Each row is a point on a landscape with many valleys, with its height.
From any point a ball rolls to the lowest of the 2 points nearest to it. It stops when none of these is lower. Distance is the straight distance between rows; heights are no part of it.
Q_112 h=24.3: [ 94 177 136  91 123 139 130 140 158 129  99 117 197 123 172 123 110 147
 103 153 118 121 153 120 101 128 152  60 158 103 180 137 160 122 207 115
 148 104 119 176  87 139 123 135 114 122 166 169 149 100]
Q_250 h=44.6: [121 156 164 140 100 133 146 158 100 153 170  85 167 107  96 134 119 160
 107 136 106 163 157 127 125 191  95 177 137  48  96 172 142 127 178 120
 134 108 171 129  84 136 107 115 125  84 140 167 157  87]
Q_22 h=32.8: [101  93 130  98 160 149 140 121 142 103 122 134 128 121 166 132 157 149
 131 109 158 109 131 133 124 130 160 128 120 134 140 146 101 143 139 125
 194 142 112 151 189 140  86 150 155 148  79 121 123 167]
Q_786 h=56.3: [124  96  87 145 151 137 119  97 143 107 121 136 128 111 132 175 147 109
 168  99  46 117  87  80 143  88 132 105 100 134 107 104 157 145 118 125
 155 132 118 125 130 117 127 126  85 104 118  59 184 107]
Q_46 h=52.8: [122 144 125 152 139 110 116 100 126 107 132 159  77 119 132 119 130  70
 142  95 131 119 136 156 138  64 124  98 129 198 143 144 144 115  83 134
 146 159  91 123 158 162 168  91 129 162  86 145  89 122]
Q_791 h=32.7: [130 173 143 121  99 110 110 126 108 111 118 134 153 142 103 144 108  81
 139 116  66 139 102 137 126  98 103 122 168 126 150 131 170 166 149  92
 106 138 118 158  64 122 168 110  68 130 159 155 169  88]
Q_764 h=6.5: [133 125 143 116 172 126 112 176 119 171 116 131 133 147 137 102  99 122
 115 138 210 110  90 130 143 137 208 116 143 153 197 104 111 132 174 131
  64 123 153 124 112  79 110 179 154 191 143 116 143 140]
Q_619 h=60.9: [142 106  92 163 151 122 127 117 134 109 127 134 101 122 146 165 152 128
 177  77  63  99 118 113 167 100 108 118 105 162  94 129 167 116 111 143
 212 156 112 100 162 112 148 117 116 104  98  97 138 119]
Q_843 h=44.2: [ 90 124 107 108 125 169  89  75 164  87 117 106 185 128 130 154 158 145
  94 143  72  98  79  99 123 127 167  92 146 107 176  99 166 166 162 105
 152 120 141 168  78 127 104 161  91 122 125 127 165  82]
Q_134 h=49.8: [118 138 128 109 131 146 112 105  98 120 113 104 106  94 105 177 163 133
 167 114  77 146  81 141 112 108 105 109 167 124  71 119 115 129 124 123
 155 165 134 177 108 123 152 119 109 118 109 144 161 122]
Q_512 h=76.5: [132 128 101 148 110 132 140 178 130 107 171  91 104 138 101  59 115 166
 133 105  86 160 156 132 137 178 122 196 112  91  43 148 103 125  61 133
  98  94 190 115 135 159 160  89 121  93 149 116 107 101]
Q_750 h=63.1: [ 80 112  96 137 110 174 147 103 154  89 152 159 109 138 128 132 127  68
 136 136  92 120 114 126 120 100 135 159 113 154 154 106 133 112  97 110
 112 116 113 130 176 157 148  94 146 134 120  59 145  75]
Q_609 h=70.5: [134 117 112  98 140 115 138 157 127 136 175 106 103  94 152 138 148 168
 159  76  87 103 160  65 132 122 137 112 114 105  75 163 123 154 121 132
 112  91 128 152 121 137 118  91 104  73 160 147 144 153]
Q_813 h=83.7: [160 102 105 136 182 107 142 153 154 143 162 161  62 115 113 164 102 115
 149  85 168  98 120 122 119  74 142  88 142 183 131 117 122 149  97 148
 114 207 107  62 162 111 131 146 141 188 126 117 122 179]
Q_43 h=70.4: [195  96 130 147 138  98 131 125 133 140 131 142  68 113 101 173 108 133
 178  94 108 123 135 138 159 118  65 142 163 156  93 121 101 133 103 123
 110 133 117 103 130 112 137  89 136 126 119 110 154 163]
Q_977 h=33.4: [151 206 131  95 120  98 113 110  85 141  85 115 117 141 134 134 101 142
 142 134 180 133 101 136 127  99 193  85 116 191 166 115 124 138 131 136
 120 200 122 142 119  64 201 154 156 178 155 171 132 118]
Q_91 h=50.8: [137 164 116 125 150  74 125 113 157 146 111 130 121 126 177 101 133 100
 112 143 101 114 163  67 158 123 198  60 110 172 158 139 146 151 177 146
 150 139  89 151 146 155 149 163 102 117 155 152 117  97]
Q_432 h=42.2: [132 139 147  94 162 121 132 104 126 119 115 140 123 104 170 122 146 107
 136 142 150 116 121 116 137  97 181 103 126 177 169 127 141 158 142 107
 141 123  94 135 163 156 116 164 127 135 110 123 143 146]
Q_14 h=62.8: [203 138 206 128 126 134 132 110  95 138  86 148 159 186 173 143 105  97
 177 170 129 144 122 102 125 111 146 157 143 128 194 134 168 126 160 109
  83  84  85 128 116  84 140 149 113 132 130 111 118 168]
Q_50 h=42.5: [118 172  97  82 121 154 102 107 107  97 115 105 170  92 133 126 111 223
 105 160 163  95 104 110 111 123 198  32 141 150 138 109 144 128 185 148
 127 158 144 175 125  76  88 164 115 158 181 191 189  80]
Q_378 h=54.3: [147 136 140 150 122 111 139 184 120 185 133  74 112 118 137  95 152 165
 127 151 118 148 144 114 171 164 143 194 116 112  84 110 102  89 160 158
 110  64 162 131 107 102 119 113 138 101 149 140  96 145]
Q_229 h=48.8: [176 129 137 152 160 113 125 106 121 132 118 156  81 132 128 144 122 114
 163  92 119 115  76 149 152  76 168  39 166 215 149 119 168 138  65 154
 125 227 123  82 145  99 194 177 153 220  90 160 137 118]
Q_879 h=57.1: [105 145 119 116 110  99 127 140 132 125 139 108  97 123 101 151 145 129
 139 140 128 130 175 132 138  92 149 154 114 156 118 138  99  87 149 157
 134 137 127 115 155 129 150  75 161 138 134 183  54 142]
Q_890 h=59.7: [155 140 173 159 132 105 131 151 116 169 118 109 103 140 140 103 143 104
 132 170 145 144 147 149 160 137 121 182 106 156 122  76 107  85 164 169
  96  78 152 125 162 109 131 123 126 140 126 126  47 177]
Q_783 h=28.3: [ 66  82 160 130 117 180 112 112  90 124 163 117 153 100  75 133 164 178
  94 121 135 131 113 140  94 158  92 150  94  32  72 169 128 103 110 168
 175 125 158 154 130 124  84 132 153  95  92 178 136  80]
Q_995 h=23.0: [143 188 136  95 105  96  92 109  99 140  98 118  99 111 126 131 109 134
 141 137 118 123 114 141 130  95 148  65 125 196 119 122 144 129 149 151
 127 201 131 148 128  97 168 141 117 149 167 191 138  87]
Q_855 h=75.8: [139 119 150 147 159 154 125 130 138 120 121 158  96 146  77 165 146 106
 177 121 156 157  92 166 135 100 108 106 158 149 128  95 130  80  98 159
 105 116 153 119 144 136 138 118 177 151  98  83 110 176]
Q_778 h=24.8: [ 81 101 133 103 113  96 106 156 124 135 140 137 199 111 120 126 137 188
  46 127 146  68 155 103  99 155 162 101  66  63 130 131  87  97 177 146
 173 105 154 137  94 116  88 137 178  99 161 157 131 105]
Q_61 h=66.5: [194 141 180 144 114  92  83 106  85 104  89 148 115 159 165 122  97 126
 172 128  90 127 134 102 137  71 118 139 145 131 150 147 164 141 139 121
  79 113  83 115 105  89 172 118  79  97 129 163  99 129]
Q_281 h=58.0: [145 152  97 158 116 107 159 143 134 146 148 114 118 145 192  98 139  78
 136 121  91 100 205  55 153 122 172 105 116 153 150 181 126 144 164 131
 116 108  48 110 161 151 155  99  99 109 151 113  97 113]
Q_538 h=38.4: [ 71 104 100 143 158  73 115 157 132 181 142 122 143  88 110 110 145 158
  86 120 139 122 127 112 134 163 142 130  75  85  87 126  66 108 145 168
 135 140 157 138  96 115  85 147 165  90 143 129 101 108]
Q_387 h=56.9: [130  96 125 125  93  82 167 159 157 168 124 163  98 122 134 126 142  75
 105 167 186 120 122 137 154 129 143 140 102 152 154 126 132 107 118 100
  96 103  95  59 155 156 109 169 161 142 141  70 149 130]
Q_508 h=22.3: [127 151 188  76 127 143 106 107 143 111  94  81 171 136 109 138 122 165
 107 153 151 134 117 138  98 141 165 156 162 134 172 112  92 145 168 105
 121 139 152 167 110 128 105 146 152 137 125 175 143 147]
Q_419 h=5.4: [117 180 132  93 111 140  81  96 110 113 125 124 142 108 101 157 117 125
 128 153  90 118  83 134 128 121 143  86 137 155 116 127 170 153 171 156
 147 192 147 159 141 109 114 141  80 179 154 181 175  55]
Q_805 h=19.9: [ 92 147 103  98  95 136  91 139 139 118 112 103 196  86 142 143 123 195
  68 138 124 109 142  95  70 152 146  29 150  69 113 133 137 131 176 107
 126 107 138 172  81 125 110 131 120  95 165 186 170  99]
Q_478 h=50.6: [168 164 150 121 120  84 107 123  93 126 109 101 155 122 102 147  91 153
 125 161 170 137 172 124 133 148 141 167 127 135 148 142 113  89 195 161
  84 126 116 137 110  65 106  91 137 125 170 199 120 153]
Q_235 h=61.7: [111 165 156 100  57 140 122 131  90 145  86  90 161  72 115 155 125 169
 102 176 160 164 196 135  62 151 135 111 150 131  84 148 102 109 167 104
 123 150 144 158 116 115 105 117 136  97 161 196 157 124]
Q_686 h=80.4: [112  88 110 191 123 154 193 174 113 118 189 126 149 149 171  56 133 149
 101 119  79 142 158 106 155 207  81 204  76  64  86 134 132 139 127 143
 177  93 175 133 157 125 121 143 115  97 109  97  98  99]
Q_132 h=69.3: [220 114 118 156 142 101 137 101  76 148  82 136  84 151 152 139 122  82
 165 106 101 117 143  98 188 119 156  79 130 196 165 142 183 134 142 129
 169 163  84 108 156 113 174 143 143 158 130 133 127 136]
Q_623 h=66.2: [130 112 121 166  82 168 168 121 162  95 123 160 114 160 155 131 121  49
 150 145 126 139 137 144 112 122 105 169 136 164 150 145 128 135  81  91
  80  99  82  97 192 146 163  91 138 145 103  40 149  98]
Q_640 h=41.8: [186 150 160 125 158 122 119 111  76 145 102 159  90 138 120 147 112 123
 183 107 167 123  74 142 113  89 172  84 139 195 159 110 117 133  89 125
  80 196 113 121 126  75 199 159 156 190 116 135 157 148]
Q_33 h=55.7: [158 122 191 148 151 188 147 131 136  96  96 154 147 157 115 174 179  58
 180 137 153 164 127 141  87 131 111 143 147 145 176 107 154 169  93 109
 127 141 128 103 153 106  94 143 133 174  86  83 124 173]
Q_847 h=56.0: [132 143 121 125 118 115 162 181 122 168 146  97 168 152 169  65  93 115
 113 170  92 149 158 140 141 157 109 184 126  59 118 146 135 101 199 118
 137  60 175 119  93 144 157  85  94 118 154 122 152 153]
Q_893 h=67.2: [138 100 119 123 122 135 133 116 146 106 145 134  97 115 106 148 115 117
 136 108  87 139 119 122 125 146  92 179 146 101  86 112  96 162  81  81
 102 112 134 124 122 161 152 100 110  93 136  78 183 140]
Q_569 h=40.5: [124 150 120 106 126 125 101 148 112 107 133 113 136 124 130  67 110  79
 126 103  80 152 151 104  99 107 135 104 121 117 124 154 171 162 126 101
 102 120 126 146 120 157 166  84  53 107 146 148 135 114]
Q_302 h=56.8: [149 207 147  99  65 125 137 122  55 144  71  97 151 114 139 127 111 148
 128 183 165 140 202 142  96 127 145 103 120 157 129 144 126 108 178 146
 135 165 125 138 144  72 128 118 145 121 186 209 127 130]
Q_691 h=21.9: [ 95 130  88  96 171 116  98 148 142 136 136 120 142 132 106 126  88 168
  92 124 184  94  69 143 125 118 179 104 119 141 162  99 122 125 166 140
 100 131 145 127 106  84  68 151 144 167 152 130 140 125]
Q_830 h=63.4: [115 129 100 103 102 170 110 133 132 158 120 116 144 120 129  73  85  97
  69 166 124 111 171 120  69 107 154 115 144  83 151  91 156 140 158  80
  68  83 147 149  95 148 124 123 114 109 173 113 125 124]
Q_396 h=71.5: [167 111 124 149  97  94 130 146 137 120 131 146  86 167 130  99 105 112
 148 133 131 128 179 119 144 127  88 192 122 131 124 150 114 132  88 105
  27  95  85  58 143 126 151  92  91 100 151  92  82 113]
Q_566 h=40.7: [149 100 145 159 155 124 193 154 140 149 143 126 152 134 148 103 121 105
 131 124 102 146 148 126 167 194  75 194 146  99 156 124 152 153 184 122
 157  95 134 154 121 118  88 140 123 137 126  80 134 139]
Q_35 h=68.4: [181 147 124 130 128  83 180 146  38 169  77 112 124 154 184  86 139  93
 138 160 135 149 199 131 159 128 144 127 131 135 154 145 105 130 152 137
 116  92  84 123 104 100 143 139 115 140 167 184  75 174]
Q_304 h=42.8: [ 92 153 115 102 127 101 133 130  76 130 107 109 141 116 155 134 131 139
 119 132 131 121 132 125 148 123 168  79 116 142 128 195 128 133 195 154
 203 165 105 139 157 116  96 147 139 136 163 193 130 100]
Q_25 h=60.5: [105  99  93 156 144 193 177  94 154  95 170 101 147 125 101 120 156 124
 114 122  78 137 140 121 118 195  85 209 125  48 105  88 134 146  73 110
 124 127 184 136 117 170 126 161 127  84  96  63 126 116]
Q_594 h=66.8: [ 93 128  94 110 126  98 155 168 131 150 153 116 151 126 155 112 141 130
 116  92  99 108 182  78 117 151 143 127  75  87 114 174 110 139 126 132
 108  72 119 140 136 158 111  93 126  76 163 113 115 127]
Q_390 h=69.1: [150  96  92 153 173 107 154 138  96 136 117 140 116 117 152  97 106 114
 129  82 125 125 132 142 159 122  70 125  97 140 120 131 153 132 110 126
 150 104 107 111 117 117  83 130  94 118 130  87 116 154]
Q_952 h=30.1: [102  92 120 152 161 169 136  92 202  78 158 171 131 122  89 129 138 149
 118 110 153 141  99 141 152 176  53 153 125 121 100  90 100 152  36 147
 153 152 152 137 135 191 142 127 129 105  87  65 139 120]
Q_388 h=79.1: [108  83 104 155 207  83 116 109 176 112 156 155 109 106 119 142 113 188
 123 105 178 101  65 163 154  88 117  73 126 151  91 143  85 101  71 152
 198 182 107  88 126 126 117 135 134 163  85 152 113 163]
Q_347 h=47.8: [119 105 141 172 140  92 150 163 142 172 166 110 103 111 118  95 141 150
 107 135 104 135 155 100 169 189 135 196  86 105 100 120  73 104 138 157
 134 112 156 134 145 137 134 133 178  96 136  98 105 110]
Q_682 h=64.4: [128 115  85  97 131 144 160 127 129  89 182 130 147 141 107 138 126 155
 140 104  76 135 149 109 125 184  90 202 124  58  84 111 140 170  80  79
 124 115 174 134 109 159 150 132 104  80 149  96 176 126]
Q_284 h=72.2: [160 151 108 126 112  80 166 189  50 135  97  79 126 153 176  75 144 119
 147  94  98 146 214 124 144 155 136 118 134 131 112 211 133 147 120 125
 139 101  86  99 123 127 132  91  98 111 149 168 107 145]
Q_11 h=69.2: [159 124 194 135 103 143 105 109 130 148 115 136 142 159 120  88 108  79
 124 183 148 170 153 140  82 104 113 189 151 100 149 109 151 151 133  94
  48  93 115 131 102 142 125 165  86  95 139 109  71 125]
Q_703 h=19.7: [ 92  94 143 101 156 179  99  81 212  93 144 156 121 119 100 155 156 164
 136 133 169 118  88 142 156 156 110 119 160 137 136  85  73 143  66 133
 136 136 154 138 133 181 114 150 139 136  94  93 133 166]
Q_754 h=47.3: [144 148 127 133 110  73 102 131 114 129 125 125  89 124 147  96 125  80
 126  84  94 135 158 128 124  91 119 102 124 171 131 170 102 140  92 114
 107 157  85 118 133 163 183  98  95 119 122 169  91 122]
Q_328 h=22.4: [130 129 169 116 142 112 124 156 143 140 108 166 151 151 140 108  81  98
  91 165 171 126 128 135 157 145 173 143 173 133 220 147 124 146 185 120
 106  86 112 136  94 115 119 132 146 195 142 132 146 121]
Q_290 h=81.8: [147 115  86 119 193 112 106 140 151 137 133 135 102 127 132 165 113 161
 149  91 190 102  61 148 136  89 145  79 136 173 112 106  98 141  83 157
 115 216 135  96 143  98 136 155 110 180 105 140 130 196]
Q_397 h=54.2: [182 117 187 188 124 130  93 111 145 128 128 212  64 145 113 168 151  75
 164 109 121 113  86 118 136  97 156  43 145 202 153 127 165 160  62 144
 120 186 110  74 152 109 163 152 132 213  74 118 128 108]
Q_242 h=62.9: [107 123  90 124 120 121 161 140 160 129 153 114 143 130 194 128 151 107
 123 100 134  95 198  74 119 134 132 131  95 134 119 164 104 160 122 107
 132 116  66 103 173 147 135  94 125  84 140  78 128 129]
Q_471 h=46.1: [ 84 115  53 114 117 111  99 121 131 125 128 102 112 102 123 109 116 159
 100 128  92 129  94 117 102  87 149  69 127 104  88 127 113 127 128 111
 131 133 119 135 120 138 118 122 111  89 127 123 125  89]
Q_20 h=15.0: [ 66 103 133 105 126 158  78 109 151 134 158 146 124  95  62 142 148 184
 106 127 160 121 106 151 109 160  95 113 120  69  62 124  75  93  86 180
 177 156 167 159 105 158 137 112 156 105  94 189 122 120]
Q_905 h=68.7: [119 141 158  75 112 137 142 141 101 150 134  69 191 134 152 133 168 157
 117 111 125 111 175 116  96 153 134 160  98 116 127 159 131 127 169 154
 162 107 149 154 118 126  74 126 155  92 153 192  98 165]
Q_275 h=32.3: [144 121 143 150 169 110 162 142 110 131 114 182 146 151 133 113  94  72
 124 118 134 145 126 142 161 141 107 165 157 111 204 143 155 150 170 120
 126  90  92 149  88 117 104 125 112 173 137  88 147 132]
Q_477 h=9.2: [ 71  88 109 115  61 129  86 143 136 129 124 113 182 103 106 127 132 196
  32 138 140  88 151  95  56 145 159  75  96  61  82 147  99 117 128 122
 146 121 158 148  86 124  96 125 148  61 149 174 139  99]
Q_998 h=38.9: [121  93 119 189 123 153 166 115 190  91 138 153 133 125 114 118 144 113
 124 141 147 164 143 163 136 191  68 154  97 130 105  78 115 115  54 117
 146 131 153  88 190 176 133 163 139 115 109  14 151  85]
Q_771 h=61.8: [137 128 139 153 106 112 147 133 138 125 141 139  93 154 116 139 134  95
 141 150 132 138 164 123 159  82 139 182 111 143 157 114 118  70 141 143
  95  91 123  83 161 145 158  97 163 142 114 131  70 154]
Q_955 h=51.1: [137 164 135 120 119 124 163 176  80 136 124  71 163 140 131 100 115 141
 136 126  85 172 149 147 158 149  97 156 159  60 108 184 163 109 189 109
 149  83 139  99  77 140 151 102 100 117 152 131 163 116]
Q_731 h=41.9: [120 170 146  88 155 160 139  93  79 110  98  89 167 127 119 186 153 164
 179 112 155 153  76 167 105 136 128 139 139 127 116 115 128 125 138 128
 169 186 147 145 115  92 123 168 129 145 113 140 167 139]
Q_314 h=75.4: [112 152 116 151  97 122 159 175  93 112 150  89 109 135 157  96 159 139
 137  70 131 136 179 130 129 147 100 157 116 136  69 222 127 136  83 136
 161 110 110 100 159 137 142  65 126  95 102 154 106 117]
Q_64 h=60.4: [122 135  99 119  93 134 133 161 144 140 130 106 150 124 119  63  67 110
  78 178  98 155 185 124 110 149 132 164 129  79 128  92 145 110 170 101
  84  83 172 146 104 143 137  81 121 115 170 124 125 140]
Q_251 h=32.6: [102 147 103 109 158 114 108 130  90 115 117 116 158 106 145 134  91 186
  99 118 158 113  79 143 130 114 153  77 115 118 141 157 128 129 179 147
 153 150 123 154 104  96  74 150 121 171 158 165 159 121]
Q_102 h=36.2: [ 93 139 123 116 104 134 113 126 170 119  96 140 172 152 164 112 117  99
 117 176  93 116  87 118 144 115 177  92 159 134 197 126 185 137 183 114
 161 107 139 147 104 117 125 128 104 146 131 111 162  86]
Q_365 h=54.1: [138 147 145  95 109 131  71  84 176 132 141 154 103 117 118 139 133  85
 101 158 106 102  88  91 121  84 156 104 142 148 144  86 143 177 115  91
  74 124 122 161 124 164 150 131  89 116 145 125 157 104]
Q_792 h=77.7: [123 117  98 185 130 127 175 178 103 132 167 108 111 137 154  77 138 138
 103  69 149 128 171 121 165 197  81 180  87 117  62 180 117 128  87 162
 184  96 122 109 158 132 116  94 146 103 105 127  85 119]
Q_644 h=36.0: [152 187 167 100 111 158 128 122 138 125 114  90 213 114 136 144  93 160
 107 159 149 118 186 125  77 154 111  98 172  99 172 113 156  88 206  90
  97 111 128 196  61 106 113 116 129 127 173 182 166 134]
Q_602 h=49.7: [ 99 142 113 107 120 178  76  78 167  95 112 142 140 120  99 154 158 116
 103 155 111 104  60 130 102  83 157  98 132 142 148  52 173 159 120 105
 117 142 157 181  91 128 132 131  97 135 114 141 152 106]
Q_330 h=50.9: [ 85 140 109 109  96  98 154 162  98 163 113 109 132 124 149 131 149 112
 124 150 107 118 184 116 128 109 180 113 123 129 133 167 103 108 197 144
 151 144 108 117 138 122 127 102 148 123 149 172  93 116]
Q_60 h=37.4: [104 116 155 135 113 157 156 143  86 140 166  90 133 100  90 115 155 158
 115 110 118 155 145 132 129 190  89 192 128  84  68 177 133 122 129 155
 150  87 167 160 132 141  79 112 150 105 105 170 121  98]
Q_75 h=38.6: [ 87 122  66 122 114  90  82 119 137 138 150 131 123  79 110 150 124 197
 102 121 127  97  73 106 108  82 146  62 100 114  60 128  68 104 107 147
 145 176 125 123  85 118 123 120 128  90 137 175 120 110]
Q_801 h=66.7: [124 107 141  99 125 148 130 115 158 154 129 134 131 146 124 102 118  92
 105 150 144 124 140 132  99 135 104 172 133 128 151  97 143 149 115  91
  73  94 139 143 133 165 101 158 125 107 145  90  80 124]
Q_516 h=55.0: [135 151 117 115 113 140 108 115  81 115 132  88  93 101 103 113 147 137
 160 103  66 154 127 169 110 108  88  89 153 124  47 141 137 101  83 132
 122 149 143 146 118 153 159  71  92 112 108 185 145 116]
Q_449 h=72.1: [120 139 130  65  92 146 127 138 100 148 153  82 160 110 116 154 169 193
 122 106 100 102 129  93  87 135 128 129 128  86  91 156 136 140 139 136
 125 100 158 171 100 142 100 112 125  54 155 179 121 138]
Q_115 h=64.3: [149 156 142 103 114 124 144 136  92 164 111 108 155 162 166 104 132  90
 131 163 147 128 158 142 129 146 120 173 129 134 157 122 123 117 188 131
 135  84 144 149 130 116  97 145 128 136 141 159  72 179]
Q_915 h=74.7: [137 144 126 131 173 160 106 107 114 139 105 123 120 134 104  94 138 122
 145 135 190 163  87 180 119 116 114 115 142 159 131  67 130  82 121 166
  98 144 172 144 117 115 126 162 139 153 110  99  87 150]
Q_31 h=22.5: [118 146 142 111 117 141 107 130  99 126 112 149 128 149  93 172 111  85
 166 118  85 119  79 137 140 104 134 129 163 148 167 148 182 157 159 149
 128 166 117 164 116  89 122 134 101 193 159 132 157  96]
Q_185 h=27.1: [101 137 120  87  87 147  70 109 107 162 135 113 136  80  82 150 140 199
  98 132 171 121  93 133  80 140 106  94 123  96  49 107  73  95 122 153
 154 175 169 173  94 117 128 112 145  94 126 197 152 126]
Q_557 h=20.8: [104 115 161 115 162 140 135 118 156 130 130 129 140 136 139 131 157 136
 118 114 151 143 119 141 143 154 117 181 100 121 126 106 115 112 145 125
 192 128 138 138 145 144 107 150 157 126  90 103 106 170]
Q_349 h=58.5: [158 113 174 161 118 116 103 141 150 142 134 217  75 152 114 157 110  73
 149 127 178 111 113 106 133  96 161 103 125 174 178 151 157 172  93 102
 114 139  72  67 157 126 137 130 139 189 124 102 135 131]
Q_23 h=2.7: [107 117 189 114 148 150 103  97 197 110 121 108 144 128  98 126 164 161
 114 126 149 145 100 152 124 161 126 160 154 119 131  99  82 129 116 118
 145 149 166 167 122 179 116 144 151 118  88 130  98 161]
Q_283 h=69.0: [190 109 159 153  98 101 101 122 113  88 109 132 112 164 136 125 101 123
 160 136  69 135 134 112 145  86  98 172 154 112 139 159 162 122 104  95
  56  79  79  66 114 107 160  87  68  94 108 112 125 139]
Q_124 h=65.5: [182 130 108 144 153 112 140 133  68 142 108 113  85 143 163 129 153 109
 168  75  91 120 139 142 181  92 112 119 113 178 138 136 190 111 114 108
 173 121  86  94 138 111 141 116 130 133 123 123 114 171]
Q_402 h=47.4: [153  82 134 161 108 146 188 143 162 132 143 162 145 180 157 127 114  79
 131 152 129 137 143 130 137 191  90 220 132 141 184 108 122 145 152 123
 152  89 131 114 175 126  91 127 148 158 116  60 136 155]
Q_773 h=52.0: [ 73  95  50 125  94 166  88  90 129 112 142 115 139 124 102 116 123 190
  69 128  96 146 106 130  94 135 130 131 127  20  73 131 105 128  90  94
 144 114 140 154  96 152 121 139 122  81 112 123 132 107]
Q_685 h=45.7: [126  63 105 181 136 115 150 132 189 120 139 151 103 108 122 136 124 136
 100 148 189 135 100 157 154 150  94 116  86 146 112  80 109  96  75 145
 135 137 130  73 181 154  89 190 148 132 111  34 136  99]
Q_119 h=60.6: [140 106 113 158 102  99 156 156 158 148 129 193  83 141 139 150  99  70
 131 134 177 108 108 120 150 131 132  96 116 170 185 140 153 150  98  85
 131 108  91  42 152 121 123 136 164 172 128  64 161 116]
Q_604 h=53.0: [138 100 157 195 128 156 159 147 175 129 120 169 119 156 109 107 130  79
 119 152 142 157  95 158 149 194 102 160 149 149 171  78 139 158 114 135
 120 121 164 106 160 135 102 168 150 193 111  42 108 122]
Q_70 h=59.3: [181 131 208 136 127 154 120  93 126 124 100 162 133 156 135 166 151  69
 192 146 144 153 115 127  94  96 134 152 135 144 166 113 178 146 108 104
  87 104  96 125 154 112 130 140 118 138 102 105 117 174]
Q_944 h=56.2: [ 87 101  86 135 139 195 123  58 139  99 136 105 149 113  92 136 161 156
  88 126 117 149  84 144  95 144 111 150 129  53 121  82 122 145  78 104
 142 113 154 131  81 165  99 162 114  91  93  89 105 121]
Q_526 h=33.1: [110 177 163  80 133 162 133 122 110 112 107  88 185 171 133 156 143 166
 140 137 162 135  81 155 111 140 167 138 160 136 171 132 122 147 190 109
 156 164 145 147 141 104 114 184 151 169 112 146 167 156]
Q_278 h=50.4: [125 119 131 127 164 161 125 107 141  96  83 148 131 129 123 193 178 101
 178 105 114 132  71 126 115 100 143  99 128 155 148  99 149 170  96 121
 150 171 135 125 140  94 107 148 108 151 103  83 173 163]
Q_459 h=58.3: [160 126 183  96 104 159  79  78 146 116 127 163  88 134  91 161 133 117
 134 168 170 126  70 119 112 100 159 130 186 151 152  85  98 161  90 114
  60 132 103 158 124 136 149 141 126 149 105 154 135 158]
Q_341 h=58.4: [ 76 131  90 146 138 122 144 112 147 120 167 142  88  85 151 104 129  87
 103 123 136 128 137 145 120  86 144 128  93 154 125 141 100  88 113 130
 119 130 104 105 177 174 171  88 152 115  85 113 123 106]
Q_979 h=71.9: [134 129 106 123 185 117 125 122  73 138 103 143 105 120 128 105 107 132
 165  87 143 121  98 181 116  94  91  98 123 163 123 119 150 116 103 153
 114 148 124 147 108 102  94 151 125 140 128 138 113 138]
Q_19 h=76.3: [118  91  91 155 172  99 140 124 166 127 176 163  97 111 111 161 101 158
 140  89 127  85 114 149 143 103  63 100 123 138  78 122  95  94  45 163
 183 186 110  84 121 160 153 109 168 131  69 114 130 148]
Q_294 h=73.3: [133 101 112 143 150 135 132 112 167 113 156 166  78 126  85 191 139 119
 186  99 120 123 117 149 149  91  79  94 171 157 100 107 111  92  71 152
 124 147 135 104 158 154 173  86 158 150  91  92 133 162]
Q_647 h=79.4: [ 89  68  86 161 170 135 125 105 167  95 175 181 113 140 106 132 120 185
 123 117 137 113 118 140 134  99 106 145  72  76  77 137  79  64  73 174
 187 145 135 114 135 145 133 134 188 118  83  87 108 112]
Q_354 h=44.3: [173 188 162 119 121 109 124 132 110 125 101 105 178 133 148 137  80 149
 138 172 127 146 169 115 118 125 112 142 156  90 174 154 143  84 209 127
  83  73 106 154  72  90 144 106 113 107 165 189 130 137]
Q_965 h=51.5: [119  94 124 139 136 116 151 139 189 136 140 152  83 130 139 147 160 113
 121 138 212 119 125 146 153 115 119  97  98 161 142  97 114  94 109 139
 134 142 117  46 196 154 102 184 165 159 115  62 101 156]
Q_688 h=73.9: [145 124 125 184 102 111 162 162 144 118 137 127 107 157 120  57  89 118
 131 123 103 162 166 139 162 174  77 207 111 134 119 131 111 122  95 123
  80 106 148 107 161 154 163 103 114 117 144  98  76 100]

Where does a ball stop that starts at each point below?
Q_119 | Q_23
Q_64 | Q_20
Q_688 | Q_278
Q_281 | Q_23
Q_341 | Q_419
Q_349 | Q_419
Q_893 | Q_20
Q_365 | Q_477
Q_302 | Q_477
Q_879 | Q_764
